The views of a scene show one set of named points, each view turned or mirrored, and shifted as a whole, with a little noise and some points left out.
(in the rows, 128 means zero)

Scene 1
View 1
Z734: [ 84 181 158 152 176 107  97 103 101  71  99  74  82 160 169  94  80 143
  58  93 141 136 162 125 102 142 131 189 149 202 109 130 141 124  78 117
 125 150  92 112 151 160 130 139 107 142 148 203 143 118 157 107 124  92
 141  94 144 122 142 120 160 149 145  99 118 134 133  84 174  99 147 108]
Z873: [125 119 112 162 188 156 135 138  95 131 137 139 105 102 155 118 149 156
  98 139  84 169 160 141  65 144 121 166 110 136 116 108 139 134 131 154
 119 125 114 149  77 186 156 117 130 132 161 141 212 117 175 130 157  88
 128 119 134 136 133 132 169 136 176 122 127 158 111  88  76 135 168  88]
Z143: [101 147 130 150 136 123  87 146 130 141 130 127 128 131 130 113 119 156
  96 107 145 142 106 152 126 128 145 160  85 122 138  98 132 101  78 121
 115 127 128 120  85 197 141 143 118 130 167 152 172 137 151 141 118 107
 116 109 132 151 154 158 188 102 123  84 135 150 157 122 105 119 149 108]
Z181: [139 116 126 176  74 160  95 177 157 178 139 154 152  84 116 117 138 160
 130 166 149 127  74 116 131  85 161 169  85  85 157  67 129  80  86 167
  93 130 154 146  67 199 143 159 140 103 162 109 184 155 161 142 137 133
  97 156  96 157 148 174 190  95  96  76 137 148 161 155  64 198 136 131]
Z731: [119 137 150 185  89 163  95 138 145  97 124 130 129 140 149  97  83 166
 108 153 147 109  96  97 112  91 169 182 119 128 145  94 160  84  93 166
 102 134 129 144 114 181 113 169 135 102 142 152 139 137 167 128 131 126
 103 147 109 134 142 158 177 132 100  69 138 123 156 135  99 181 122 146]
Z706: [135 119 128 178 136 176 127 114 130  93 135 145 111 126 161 107 106 179
  99 165 106 140 132 101  73 117 147 177 115 137 127 117 164 102 146 181
  99 128 117 154 100 178 126 144 141 103 146 151 165 126 178 124 140  99
  99 141 127 127 139 138 168 155 138  93 136 128 133 112  69 166 143 122]
Z566: [147 100  96 161 159 146 136 168 113 195 136 148 119  50 134 134 189 150
 123 160  92 164 147 131  80 130 116 176 103 119 112  85 110 136 119 168
 107 128 124 148  61 194 174 118 137 125 176 105 246 133 180 130 165 113
 124 137 105 150 129 132 166 119 161 128 118 167 105  99  71 175 166  94]
Z153: [148 130 139 198 146 183 149 117 119  67 111 123  93 106 193  85 108 154
  98 182  79 116 169  60  54 103 130 210 185 175 109 110 158 125 149 207
 104 146  95 168 138 144 130 141 151 111 123 154 174 115 196  90 179 116
 132 157  97 120 108 103 133 187 154 114 113 130  82  90 111 206 143 125]
Z739: [130 142 134 166 135 136 118 131 131 128 118 108 105  96 150 106 126 149
  95 148 127 124 141 104 101 114 142 186 137 160 121 107 132 116  99 160
 103 145 117 132 117 170 142 146 128 117 159 149 183 133 176 110 149 114
 129 130 115 133 135 130 162 144 132  99 117 138 125 108 120 170 148 121]
Z857: [137 105 118 175 117 178 125 116 145 113 160 164 116 110 136 128 114 210
 102 176 118 142 119 109  88 119 164 156  81 123 131 127 167  88 161 190
  83 122 128 157  64 193 118 152 140  93 175 143 168 126 172 130 126  98
  78 139 128 129 157 168 188 148 128  75 148 121 162 125  38 169 143 125]
Z229: [112 156 143 162 123 131  96 142 136 127 112 104 120 121 143 106 108 150
  95 125 147 121 117 119 125 109 149 178 117 146 133  96 133 100  74 142
 107 139 121 123 110 175 136 154 127 118 162 153 167 137 163 124 131 119
 120 124 119 138 149 143 170 121 120  88 124 137 141 120 128 152 140 121]
Z51: [136 128 126 177 140 157 130 136 121 119 118 118 108  94 162 100 127 151
 106 161 100 127 145  97  81 111 135 189 147 153 121  96 133 121 112 175
 109 141 110 149 109 169 141 138 130 120 147 140 191 130 187 112 160 115
 127 141 106 131 126 122 156 149 146 112 116 142 110  99 105 180 149 114]
Z146: [110 147 113 130 219  97 127 116  88 138 125  99  81 110 143 135 151 153
  67  99 108 177 179 166  84 174 112 163 104 186  91 136 118 147 107 116
 117 132 102 117  97 188 167 109 107 145 187 168 219 114 157 122 138  69
 138  79 153 131 147 126 170 137 179 129 111 155 121  66 129  87 178  68]
Z215: [133 127 128 190 157 185 123 140 112  84 127 143 118 132 169  93 105 151
 113 154  83 147 138 103  58 111 132 191 138 130 129  96 159 116 129 178
 116 128 110 155  99 170 131 136 147 124 127 156 175 119 181 127 162 109
 127 139 124 140 120 126 158 148 155 113 134 153 108  99  85 165 142 110]
Z644: [103 158 142 166 170 141  96 134 102  84 105 109 106 155 164  87  91 133
  88 112 111 142 147 125  85 123 131 192 142 161 122 104 147 124  87 133
 129 137 111 129 124 166 139 132 124 139 131 175 164 122 165 121 144 101
 145 115 133 137 130 124 164 134 154 102 124 151 117  91 140 123 142 104]
Z325: [131 134 128 175 132 161 108 160 120 124 117 121 125 105 149  94 125 137
 113 144 112 137 133 110  92 102 131 192 136 132 128  81 132 120  90 160
 121 136 123 144 104 174 146 139 136 126 142 141 190 130 176 122 160 123
 136 140 105 145 125 130 154 122 139 107 121 155 114 110 109 172 145 116]
Z37: [122 156 146 173 123 136 109 109 132  95 111 101 100 125 157 104  92 169
  85 146 142 112 137  96 108 115 152 188 144 173 124 115 146 105 102 159
  98 145 109 136 133 163 120 154 124 113 154 169 160 128 173 113 133 111
 114 130 117 123 143 137 161 150 123  86 122 123 139 111 130 164 136 130]
Z251: [108 169 172 182  74 152  85 109 163  63 116 111 117 172 152  84  44 173
  89 142 184  89  96  83 138  89 186 187 129 155 147 112 178  64  84 151
  93 142 123 126 142 164  91 189 129  99 144 182  93 141 163 121 109 123
  99 135 116 120 153 158 175 139  80  47 140 107 175 144 131 168 115 155]
Z71: [110 149 125 136 162  89 118 115 120 150 126  98  92  94 132 132 135 169
  70 119 147 139 154 143 121 151 135 167  99 186 107 132 122 123  93 128
 100 144 113 111 102 185 155 136 102 126 194 159 198 135 159 116 121  87
 118  93 138 127 160 140 178 136 134 101 113 133 145  98 131 122 160 101]
View 2
Z37: [105 125 103 123 163 141 128 142 103 138 131 134 119 131 131 127 126 148
  99 122 171 136 101 147 148  95 115 115  98 115  85  70 112 132 154 135
 178 121 103 121 122 161 109 162 125  97 152 106 159 151 131 108 101 158
 145 150 148 176 125 122 135 116 123 110 111 104 119 134 114 130 108 102]
Z181: [138 106  93  99 173 161 176 123 117 207 171 158  88 140  87 156 122 128
 141 108 106 172  79 107 150 101 101 158 159  86 148  75 117  83  68 156
 114 115 181  69  93 174 140 201 106 163 195 106 116 121 142 163 133 142
 115 161 139 170  89 130 135 141  87 149 128 151 146 115 113 145 102  90]
Z71: [ 77 165 100 121 138 115 107 153 102 177 123 139 110 151 144 121 134 133
 101 143 168 137  97 132 157 136 109 110 110 147  86 121 142  87 121 114
 181 161 135 136 116 157 110 200 161  89 142 119 217 136 167 121 113 195
 167 164  95 161 134 159 116 126  81 132 113 126 126 159 100 126 120 110]
Z706: [137 121 109 114 157 122 135 155 118 142 115 137 122  97 114 151 128 140
 119 127 117 123 101 143 171  75 135 123 101 136 116  83 126 106 121 131
 162 109 119  75 118 160  90 163 132  95 143  77 134 151 136 137 131 137
 123 165 151 159 129 139 142 136 116  85 102 121 107 118 121 139  92 117]
Z153: [131 115 104 122 173 158 131 167 133  80  84 127 128  89 149 141 124 153
 126 154 126 127 111 191 166  85 112 116  85 120  82  84  90 135 153 149
 191  77  86  90  75 139  67 112 106  67 120  57 146 198 100  93 113 171
 132 149 188 164 127 109 162 141 147  49  72 149 102  91 130 126  90 118]
Z51: [123 124 102 125 158 151 138 157 127 136 113 138 114 117 140 140 130 141
 119 142 126 140  97 165 159 103 104 134 105 123  95 101  99 106 114 150
 170 110 128  97  85 148  90 142 114  89 142  83 160 171 129 114 123 180
 144 158 149 163 122 122 157 142 106  88  97 147 125 113 124 138 100 110]
Z143: [117 134 103 128 122 119 145 141 113 194 155 161 104 150 108 133 134 134
 111 104 148 143  83 124 150 104 118 158 115 134 117 104 121  96  95 126
 163 160 160 117 141 153 131 188 130 125 174 131 168 108 166 151 127 168
 156 170 114 157 130 138 143 117  67 141 139 112 148 163 114 142 122 102]
Z731: [132 100  94 116 164 145 157 128 103 154 157 145 109 130 102 140 129 144
 105  99 151 143  93 130 148  77 118 129 117  98 120  43 109 126 136 145
 145 112 119  96 140 170 129 171 104 140 181 106 115 128 125 135 111 128
 119 152 161 172 117 118 140 116 122 118 124  94 132 128 118 139 101  94]
Z857: [149 112 106  98 185 112 140 139 103 156 126 137 118  89  84 169 122 132
 126 117  95 118  99 108 168  57 153 106 124 130 149  70 155 102 120 121
 140 105 126  43 120 183 107 203 139 116 155  66 114 141 138 171 140 104
  82 170 145 160 121 160 118 142 119  98 105 114  95 103 118 144  85 109]
Z644: [125 126 102 138 127 124 129 164 122 130 120 147 119 130 131 122 132 146
 100 113 159 124 102 169 158  92 118 144  79 142  91  93  98 127 135 138
 189 132 118 122 127 140  96 135 125  79 143 110 164 141 147 109 121 175
 172 161 142 158 143 121 161 119  99  91 116 108 128 147 121 135 116 115]
Z215: [153 118 104 132 141 126 145 165 137 122 109 150 124  99 117 143 135 146
 128 123 108 125 104 167 168  72 131 153  93 137 113  99  98 121 110 140
 172 106 128  87 111 139  80 131 107  80 139  79 136 155 135 130 134 161
 141 166 165 152 138 121 169 135 104  70 104 132 123 115 126 142  97 115]
Z251: [117  89  90 126 169 144 145 116  75 152 166 137 113 140  99 124 123 143
  78  83 199 131  98 119 132  62 121 114 104  87 106   6 108 152 186 139
 161 117  86 115 170 181 149 171 110 138 187 122 102 114 121 119  91 115
 123 137 164 182 130 115 126  91 151 129 138  44 123 148 112 132 107  87]
Z873: [133 155 113 129 123 110 135 182 145 149 100 152 119 106 132 143 137 134
 128 140 104 124 102 164 175 109 119 150  98 164 111 143 122  87  81 125
 183 131 157 102  95 138  72 157 146  67 124  88 188 150 163 135 149 185
 157 180 124 142 134 146 160 148  67  76  98 159 126 126 116 137 101 127]
Z229: [108 125 100 127 146 135 141 137 111 168 151 146 106 151 123 128 129 138
 103 115 165 145  99 142 150 108 104 137 114 114  98  83 107 111 121 140
 165 134 134 124 123 163 125 169 121 111 169 121 157 130 141 120 108 172
 154 161 137 173 122 123 137 120  95 133 129 119 138 150 113 138 117  97]
Z325: [127 118 104 127 146 150 150 150 129 149 129 151 109 131 130 138 131 144
 126 126 128 150  95 160 157 104 103 159 108 114 100  99  89 108 103 147
 163 113 143 112  93 140 101 141 101 100 155 103 151 149 137 122 129 179
 154 160 156 165 117 113 167 136  92 100 114 150 141 124 122 139 106 102]
Z734: [ 91 147 109 151 109 118 101 165 107 121 119 141 127 151 152 100 143 148
  76 117 211 116 113 173 151 109 118 131  62 155  62  94 105 141 170 121
 217 156  92 169 155 149 106 144 139  68 142 133 194 137 151  88  96 187
 193 156 127 163 162 129 152  98 101  97 129  76 141 184 107 125 125 112]
View 3
Z181: [126 189 123 153 120 123  78 150 162 136 127  87  93 109 137 109 152 104
 102 166 123 113 114 152  52 135 143 131 113  82 182 143  82 156 169  60
 190 139 151 113 102 116 142  55 158 122 114 111  49 138 140  51 158 184
 130 165 191 134 122  97 112  98 138 132  93 146 107 143 104  95 141 132]
Z734: [141  95 139 136 123  76 131 109 103 122  91 174 106 157 154  79 115 137
 166 124 106 100 158 148 149 146 114 157 114 142 143 140  92 148  96 132
 125 116 122 168 140 118 134 167 185  73 122 157 226  62  57 187  76 140
 155 124  80 124 181 154 125 173 150 148 128 136 114 117 146 118 127 103]
Z566: [115 146 121 134  86 148  81 132 131 117  66  62 117 146 149 162 160  65
 115 116  35 165 123 140  71 104 107 106 108 112 178 124 101 127 163  85
 157 123 164 100 142 132  91 119 162 131 154 119 129 135 152 126 130 126
 151 158 163 150 120 152 140  84 120  95 112 144  98 139  39  90 140 165]
Z644: [126  99 131 130 140  90 109 117 117 119 103 143 103 151 141  98 129 106
 152 114  95 129 155 138 113 144 132 140 119 129 140 128  96 125 117 122
 136 125 130 141 128 112 144 143 184  95 119 129 168  98  91 159 102 161
 151 145 108 135 149 142 118 139 146 131 116 134 121 132 122 115 119 117]
Z325: [113 128 112 133 132  97  92 123 138 122  86 112  98 139 137 112 150  92
 133 120 104 143 148 148  88 139 134 130 117 124 148 129  88 146 135 122
 153 119 148 130 126 121 136 130 189  93 121 127 134 117 112 144 116 157
 144 151 125 130 137 146 113 112 136 138 116 135 116 142  99 111 127 127]
Z143: [152 151 149 147 107 118 102 134 124 132 128 138 104 137 150  99 126 137
 133 154  92  87 112 143 110 135 112 148 109  93 184 144  87 137 137  63
 152 143 131 138 112 107 125  95 149 113 123 130 140  93 104 104 119 165
 147 145 159 137 161 116 135 146 145 115 106 145 106 124 132  90 140 135]
Z153: [ 69  86  97 117 166  90 104 126 142 109  76  97 101 159 122 115 178  44
 136  82 109 207 189 139  89 142 157 111 136 161 109 104  91 128 111 189
 160 104 146 116 150 120 158 165 219  78 112 120 126 130  94 171 122 135
 144 155  90 136 111 173  99  99 135 170 127 124 130 166  96 157 108 115]
Z146: [151 116 158 140  75 140 113 116  85 119  66 135 127 165 166 140 130 108
 148 116  26 118 126 139 154 104  73 125 108 134 174 127  99 122 125 105
 121 120 146 142 165 127  70 159 153 110 157 148 227  71  94 193  82 100
 172 132 110 147 177 171 162 154 136  90 129 138  88 109  89  99 147 140]
Z71: [148 156 156 150  83 132 121 133 114 138  84 124 113 146 153 121 134 124
 125 149  82 103 118 155 132 113  93 134 109 128 172 140  62 157 114 106
 159 122 150 142 146 126  85 125 164  98 132 153 175  78  87 154  94 102
 149 147 123 128 172 153 143 163 137 127 133 145  90 129 106 106 150 123]
Z731: [126 142 129 132 153  94 105 141 153 125 141 134  87 127 128  82 145 116
 129 147 150 114 143 154  87 151 158 141 130 110 141 133  71 147 126 113
 174 129 131 124 109 102 168  89 185  92  88 114  78 115  86  94 128 177
 136 154 139 128 129 113 107 130 146 169 107 141 125 152 144 128 124 104]
Z251: [131 142 142 145 171  77 126 143 150 139 159 165  78 127 125  58 131 146
 134 162 190  88 150 159 109 167 161 161 137 115 132 140  55 169 102 130
 182 127 116 146 107  91 190  92 191  67  71 133  85  89  50  94 116 182
 127 146 111 115 150 110 101 160 159 197 121 145 129 153 193 150 126  80]
Z51: [108 122 116 130 131 106  92 128 140 114  83  95 104 148 136 119 159  73
 132 117  95 166 156 147  87 131 137 124 119 128 143 122  87 139 132 133
 158 117 154 127 130 121 140 133 187  97 124 125 131 127 113 147 120 143
 147 155 123 138 126 148 111 108 136 139 117 133 115 148  88 121 126 126]
Z215: [100  92 122 115 154 110 100 125 125  98 110 113 107 161 134 112 157  71
 145  97  80 160 163 131  97 135 151 114 131 120 133 111 114 100 132 131
 140 123 134 115 130 104 153 139 181 107 119 105 120 121 108 142 124 169
 157 145 127 151 129 142 114 104 142 124 116 134 126 153 113 135 115 129]
Z857: [110 159 166 128 149 176 123 165 133 128 151 108 113 150 129 126 163  89
 101 132  96 137 128 148  97 109 147 100 145 103 153 101  73 105 130 115
 192 133 131  92 148  82 129  84 158 123 102  99  41 110  87  89 143 124
 148 153 164 156 134 129 132 129 138 139 120 156 117 166 140 152 123 123]
Z229: [135 143 132 146 118  99 101 130 134 134 112 127  89 130 137  94 136 127
 132 150 124 102 135 150  98 142 128 152 109 115 160 148  73 166 128 103
 161 124 142 140 119 114 134 112 175  89 118 139 137 105  98 122 112 163
 140 149 131 119 154 129 120 142 138 143 108 142 111 133 120 107 140 113]
Z706: [111 129 144 126 142 143 109 147 130 118 122 109 109 155 134 124 154  80
 126 117  85 148 139 140  98 119 138 111 134 114 150 113  88 110 130 125
 165 127 138 109 143  98 133 110 171 110 110 113  94 116  97 119 127 135
 150 155 143 150 134 142 125 118 132 131 116 146 117 156 121 134 128 127]
Z37: [122 128 127 134 143  95 117 132 134 128 108 132  93 142 137  90 146 106
 134 136 135 125 150 152 112 142 138 142 124 136 138 132  68 151 105 144
 167 118 137 140 133 118 144 122 190  76 107 137 134 101  79 141 110 140
 137 148 108 120 148 141 113 149 142 163 123 141 118 150 134 132 131 107]
Z739: [119 139 121 136 122 101 101 130 132 128  88 109 106 137 138 110 148  97
 131 134 105 139 144 153  98 134 133 133 113 129 147 135  74 156 131 127
 160 122 151 131 134 128 132 124 187  89 118 133 142 110 103 144 116 138
 140 150 121 126 138 147 116 131 134 142 118 138 109 146 101 115 134 120]
Z873: [117 109 141 123 109 143 103 123 109 107  91 107 121 165 150 139 147  81
 137 103  34 151 137 134 114 110 112 105 117 118 161 112 119  98 143 103
 134 128 145 114 145 110 109 138 160 125 140 115 153 107 123 158 111 136
 166 147 138 161 145 157 145 118 134  93 121 136 110 136  85 112 125 147]
View 4
Z731: [150 121 112 173 126 113 139 123 124 140 137 110 129  89 101 140 147  97
  92 144 156 101 118 113 148 117 136 136  77 118 142 138 139 129 110 145
 152 122 147 143 130  80 161  84 151 117 118 117 129 153 131 112 144 144
 172 122 186 170 153 128 160  95 129 151 144 126  81 142 151 135 126 127]
Z325: [131 140 119 131 117 135 131 131 138 128 159  88 123 109  94 125 138  78
 103 162 170 129 123 143 144  99 133 129  74 119 107 135 133 118 121 134
 171 121 129 114 129  64 169 134 145 132 102 145 119 164  94  96 127 127
 140 112 124 112 102 153 140 121 111 176 123 145  97 103 124 134 125 111]
Z37: [144 135 103 169 115 141 120 109 113 125 146  95  96 100 115 111 147 101
 113 143 149 128 110 145 136  93 129 156  93 111 144 152 167 134 114 158
 174 123 136 122 142  92 138 118 142 133 113 115 123 154 103  88 137 127
 133 112 170 137 126 161 168  91 121 134 132 137  74 128 142 165 131 123]
Z873: [122 136 131 106 139 139  98 115 113 126 137  98 143 128  75  87 126  67
 137 162 143 155 119 151 128  82 126  82  98 131  92 156 147 110 148 119
 180 135 126  77 175  79 176 164 149 148 137 130 136 134 111  88 130 108
 110 122 112  75  99 177 151 121  92 176 104 144 116  78  70 134 146  99]
Z51: [129 148 107 127 127 143 126 130 116 122 146  87 108 120  90  98 132  86
 105 154 155 138 110 145 154  86 131 134  80 109 112 150 156 117 121 135
 174 134 141 124 139  54 162 150 142 138 112 139 120 154  88  98 133 124
 127 117 124 107 103 163 142 101 107 169 122 156  97 101 113 153 133 110]
Z857: [134 121 101 149 171 115 114 129  87 137  93 125 156 119  65 109 133  80
 110 139 133 106 109 113 163 123 117 106  97 109 114 155 154 108 146 107
 146 157 158 138 165  61 177 119 159 129 170 107 144 114 159 127 156 129
 150 158 166 150 178 138 151  85 112 141 138 141 112 122  88 128 160 126]
Z181: [140 129 107 125 157 111 128 165 127 141 136 124 138 114  78 188 128  51
 102 155 179  85 133 117 155 158 130 106  55 130  97 122  89  98 133  96
 133 144 138 138 100  44 172 100 154 115 122 155 131 147 140 111 137 123
 181 143 156 156 184  98 147 126 118 174 151 118 143 128 141 101 117 140]
Z644: [139 127 126 152 108 132 120  95 136 127 153  92 116  99 106  96 151 100
 120 156 148 148 121 142 116  73 134 130  97 124 131 154 157 133 121 157
 187 110 123  93 165 101 157 122 142 136 108 111 130 158 101  80 129 131
 126 100 148 111  90 183 160 102 114 157 112 131  66 110 119 149 126 103]
Z566: [115 148 122  82 156 145 102 156 106 122 142 102 132 146  62 124 112  38
 132 165 166 139 120 161 157 107 118  90  71 125  66 141 122  95 148  89
 164 155 122  93 136  40 173 176 146 146 128 166 125 137 103 100 127 101
 112 132  84  77 125 155 132 143  83 193 117 154 159  71  85 123 137 112]
Z71: [142 118 100 138 135 160  71 112 116 115 152 124  90 106 123 123 131  73
 164 151 152 152 119 178 114 109 102 129 100 131 127 149 161 126 137 123
 170 143  93  48 157 121 113 139 141 144 126 115 145 134 114  71 132  84
  99 109 166  91 148 174 190 127 100 141 125 122 129 114 130 175 146 118]
Z739: [133 141 106 142 122 150 119 125 118 122 152  93 100 109 104 112 135  86
 114 154 160 133 117 156 143  93 124 146  85 112 119 148 153 125 117 136
 173 134 129 105 133  75 140 137 145 136 116 134 127 153  98  90 128 118
 122 108 145 118 119 161 159 111 110 154 128 143  99 112 134 162 131 114]
Z251: [167 108  94 228 111 106 145  98 127 136 137 120 111  62 130 139 171 123
  91 131 144  97 117 105 133 119 133 170 100 112 190 145 158 138 104 168
 153 111 151 147 143 119 137  46 142 111 112  77 135 148 146  98 155 153
 182 117 247 206 177 134 193  70 152 110 151 109  40 180 179 162 129 136]
Z146: [128 124 123 114 125 166  58  94 126 113 158 110 104 114 113  89 133  69
 187 163 140 180 118 192  99  74 110  97 117 141 110 162 166 120 152 133
 193 132  86  12 189 127 124 171 144 155 124 115 149 128 107  57 120  78
  70 101 127  44 100 214 184 140  90 160  98 133 123  86  88 166 154  94]
Z143: [141 105 122 139 139 122  96 119 146 139 152 134 126  92 107 156 145  64
 148 155 159 124 133 137 101 125 126  93  87 149 124 137 114 119 141 119
 161 121 102  69 146 114 149  97 150 122 115 117 142 144 142  77 126 108
 139 115 177 121 156 149 179 132 117 158 128 107 121 127 134 129 129 116]
Z734: [151 119 121 177  84 151 100  74 143 112 173  97  81  76 142  96 159 111
 146 150 138 162 119 166  93  65 126 139 114 130 160 157 175 149 115 177
 196  98  97  52 178 146 116 118 136 135  98  93 137 157  97  55 126 112
 105  80 175 100  96 206 193 107 121 138 108 123  52 123 138 183 134 104]
Z229: [145 125 112 153 121 135 115 114 135 131 160 109 105  94 121 143 145  82
 123 155 162 129 124 142 130 113 127 129  79 131 127 138 137 126 120 138
 161 123 117  99 131  95 137 108 143 128 102 124 131 155 116  84 127 115
 141 108 171 130 141 149 170 118 118 154 136 121  99 130 150 147 124 128]
Z706: [138 132 106 147 141 123 128 117 107 129 115  95 141 111  76  88 141  93
 107 146 134 123 107 123 148  94 129 123  94 109 126 156 166 118 134 136
 167 139 157 132 162  65 177 129 153 133 143 115 129 136 124 113 145 132
 138 136 157 136 127 164 151  84 108 152 129 149  83 111  96 139 150 111]
View 5
Z739: [109 108 115 120 136 122 126 168 132 137 114 132 122 138 164  88 114 140
 145  94 103  96 129 128 149 140 114 114 144 127 126 142 106 114  97 141
 110 169 143 171 147 128  82 116 113 124 150 152 119 110 107  78 123 116
 147 147  90 100 130 100  88 129 115 140 120 132 139 112 127 123 100 151]
Z181: [168  80 150 146 185 106 127 154 122 179  94 102 161 119 164 142 111 134
 184 136 121 151 106 157 169 199 131 103 147 154 131 131  72 152 120  93
 143 140 123 237 135 122 114  88  68 165 138 184 117  94 110  81 104 117
 113 128 139  59 141 146 102  95 101 153 154  94 125  89 152 128 156 112]
Z734: [ 93 157  95  83 108 124 129 146 160  89 126 129 106 133 136  82 123 139
 104  95  99  59 137  99 141  66 119 139 113  73 127 165 118  61 109 150
 105 183 159 128 139 132 118 114 115  76 142 142 137 130 149 112 149  98
 160 176  84 145 155  90  95 156 142 163  84 181 151 155 111 135  45 143]
Z251: [185 117 123 110 169  74 135 167 174 117  92 105 166 123 174 114 111 177
 127 132  61 104 102  42 166 142 146 125 110  70 154 148  63  82 152 138
 156 190 135 189 110 178 122 117  68  72 147 161 142 131 178  91 153  87
 125 165 121  96 189 128 122 137 163 168  99 165 173  65 161 110 137 162]
Z325: [ 91 102 123 129 146 117 109 161 113 127  99 120 128 126 160  81 144 138
 147  97 112 115 119 142 151 155 115 134 155 136 121 157  91 142 102 131
 109 152 121 182 155 116  98 115 105 133 141 149 115 112 101  65 113 110
 138 145 115  89 139 112  68 132 118 132 137 141 130 119 113 125 110 149]
Z873: [ 67 137 116 154 141 138 105 142  85 142 106 139  99 139 162  87 132 144
 163  86 130 104 164 187 144 135 130 128 154 161  85 174 115 113  94 137
  98 138 144 134 151  72  94 123 136 147 111 131 143 128 113  76 109 138
 161 133  98 104 107  93  69 120  95 151 119 124 122 157 106 121  75 118]
Z706: [116 124 116 157 168 105 110 156 103 139  86 133 135 141 195  92 122 177
 156  97  88 111 145 129 152 168 140 121 153 145 104 171  87 109 117 144
 129 165 138 142 134 116  95 138 120 126 124 143 154 140 137  64 120 126
 149 139 110  95 135 100  88 121 116 160 115 130 148  88 136 102 129 143]
Z146: [ 70 162  98 108 100 158 129 135 119 128 129 146  76 145 129  98 108 117
 145  92 139  73 169 194 141  81 116 114 134 137  89 164 151  77  80 143
  82 161 177 113 155  86  95 100 139 130 127 144 137 117 116 121 120 136
 174 148  71 144 100  87  92 131  96 162  94 126 126 198 105 143  19 100]
Z37: [129 126 103 116 144 105 128 160 148 115 104 125 132 134 168  96 118 161
 129 111  84  89 125  94 153 126 132 118 127 104 133 155  95  88 120 143
 126 180 145 153 129 140 105 127 109  94 144 151 138 129 149  85 141 110
 147 159 100 107 156 108 104 135 131 165 101 153 154 101 129 119 102 155]
Z215: [ 77 131 115 155 162 104  97 157  87 120  87 125 128 132 186  66 150 165
 150  92  94 109 139 130 141 154 133 144 158 136 101 179  78 130 110 143
 110 149 120 144 142 104 104 145 127 124 115 131 142 141 122  53 119 121
 150 143 118  94 142  93  63 134 119 140 120 145 134 111 111 111 115 150]
Z153: [ 63  95  98 143 144 103  96 187 102 108  99 137 125 157 211  33 147 176
 133  61  71  93 133  96 134 160 110 128 184 137 117 160  90 132  98 181
 110 181 129 125 159 123  53 176 151 103 142 120 128 132  99  22 124 119
 159 149  85  99 127  71  53 143 129 120 127 159 150  66 106  96 127 201]
Z731: [155 108 129 135 175  93 124 160 138 136  88 109 155 121 179 107 118 167
 147 126  85 122 109  94 164 165 138 124 131 109 139 152  65 115 133 124
 142 170 128 192 125 148 113 120  84 108 135 163 133 126 146  77 130 108
 123 146 127  83 164 128 101 123 133 156 123 136 153  78 146 114 138 148]
Z51: [ 91 103 113 134 144 122 108 173 114 132 103 129 122 142 176  77 133 147
 146  85 104 106 131 132 147 156 115 123 161 144 118 156  97 129  98 147
 111 162 134 159 157 113  77 130 124 130 139 141 123 116  98  63 116 123
 151 143  98  95 130  97  70 127 115 126 132 141 140 103 116 120 110 157]
Z143: [140 134 124 121 154 124 133 137 138 138 103 115 127 120 135 135 117 126
 157 139 124 111 128 154 164 128 135 125 116 122 118 151  98  95 115 108
 123 142 142 189 127 114 137  81  78 134 125 169 132 114 145 123 123 111
 137 148 119  99 146 134 107 120 109 170 114 119 126 152 142 140  86 106]
Z229: [131 112 121 109 145 115 133 160 149 133 115 115 132 126 148 108 114 131
 142 117 104 104 116 123 159 131 126 120 130 109 134 136  96 109 115 126
 121 162 140 187 136 134 108  99  86 122 146 167 122 110 125 100 126 104
 132 150 111  97 149 121 100 127 119 150 113 138 143 118 128 130 101 135]
Z857: [155 129 117 176 193 103 115 150 101 163  85 134 147 142 203 129  98 186
 186 119  89 124 154 147 163 186 158 101 150 158  99 160  85  98 121 135
 145 159 149 153 118 112  97 130 114 144 118 156 165 137 152  77 115 141
 152 125 117  72 119 110 111 100 101 183 113  97 147  80 163  94 143 116]
Z71: [131 133 106 105 117 142 144 155 150 142 129 142 107 139 139 122  83 124
 151 108 121  86 148 159 153 104 125  94 125 126 113 138 136  75  91 142
 104 177 180 148 144 117  88  92 110 123 147 166 135 109 131 124 128 122
 157 150  73 123 114 103 113 119  96 166  96 119 139 148 131 138  57 112]
Z566: [ 78 101 130 153 144 145 108 151  83 171 108 135 106 137 167 101 123 116
 186  86 141 122 149 210 155 174 110 108 175 192  96 142 120 149  75 127
  97 134 143 168 169  77  74 106 122 183 126 158 116  99  75  72  93 141
 147 121 101  85  94 105  69 103  77 131 148  93 116 137 118 129 101 112]

In a view up to two points have been moved. Name them for each view, in the order of its rows, or write -.
view 1 => Z644
view 2 => Z857
view 3 => Z325, Z706
view 4 => Z251
view 5 => Z37
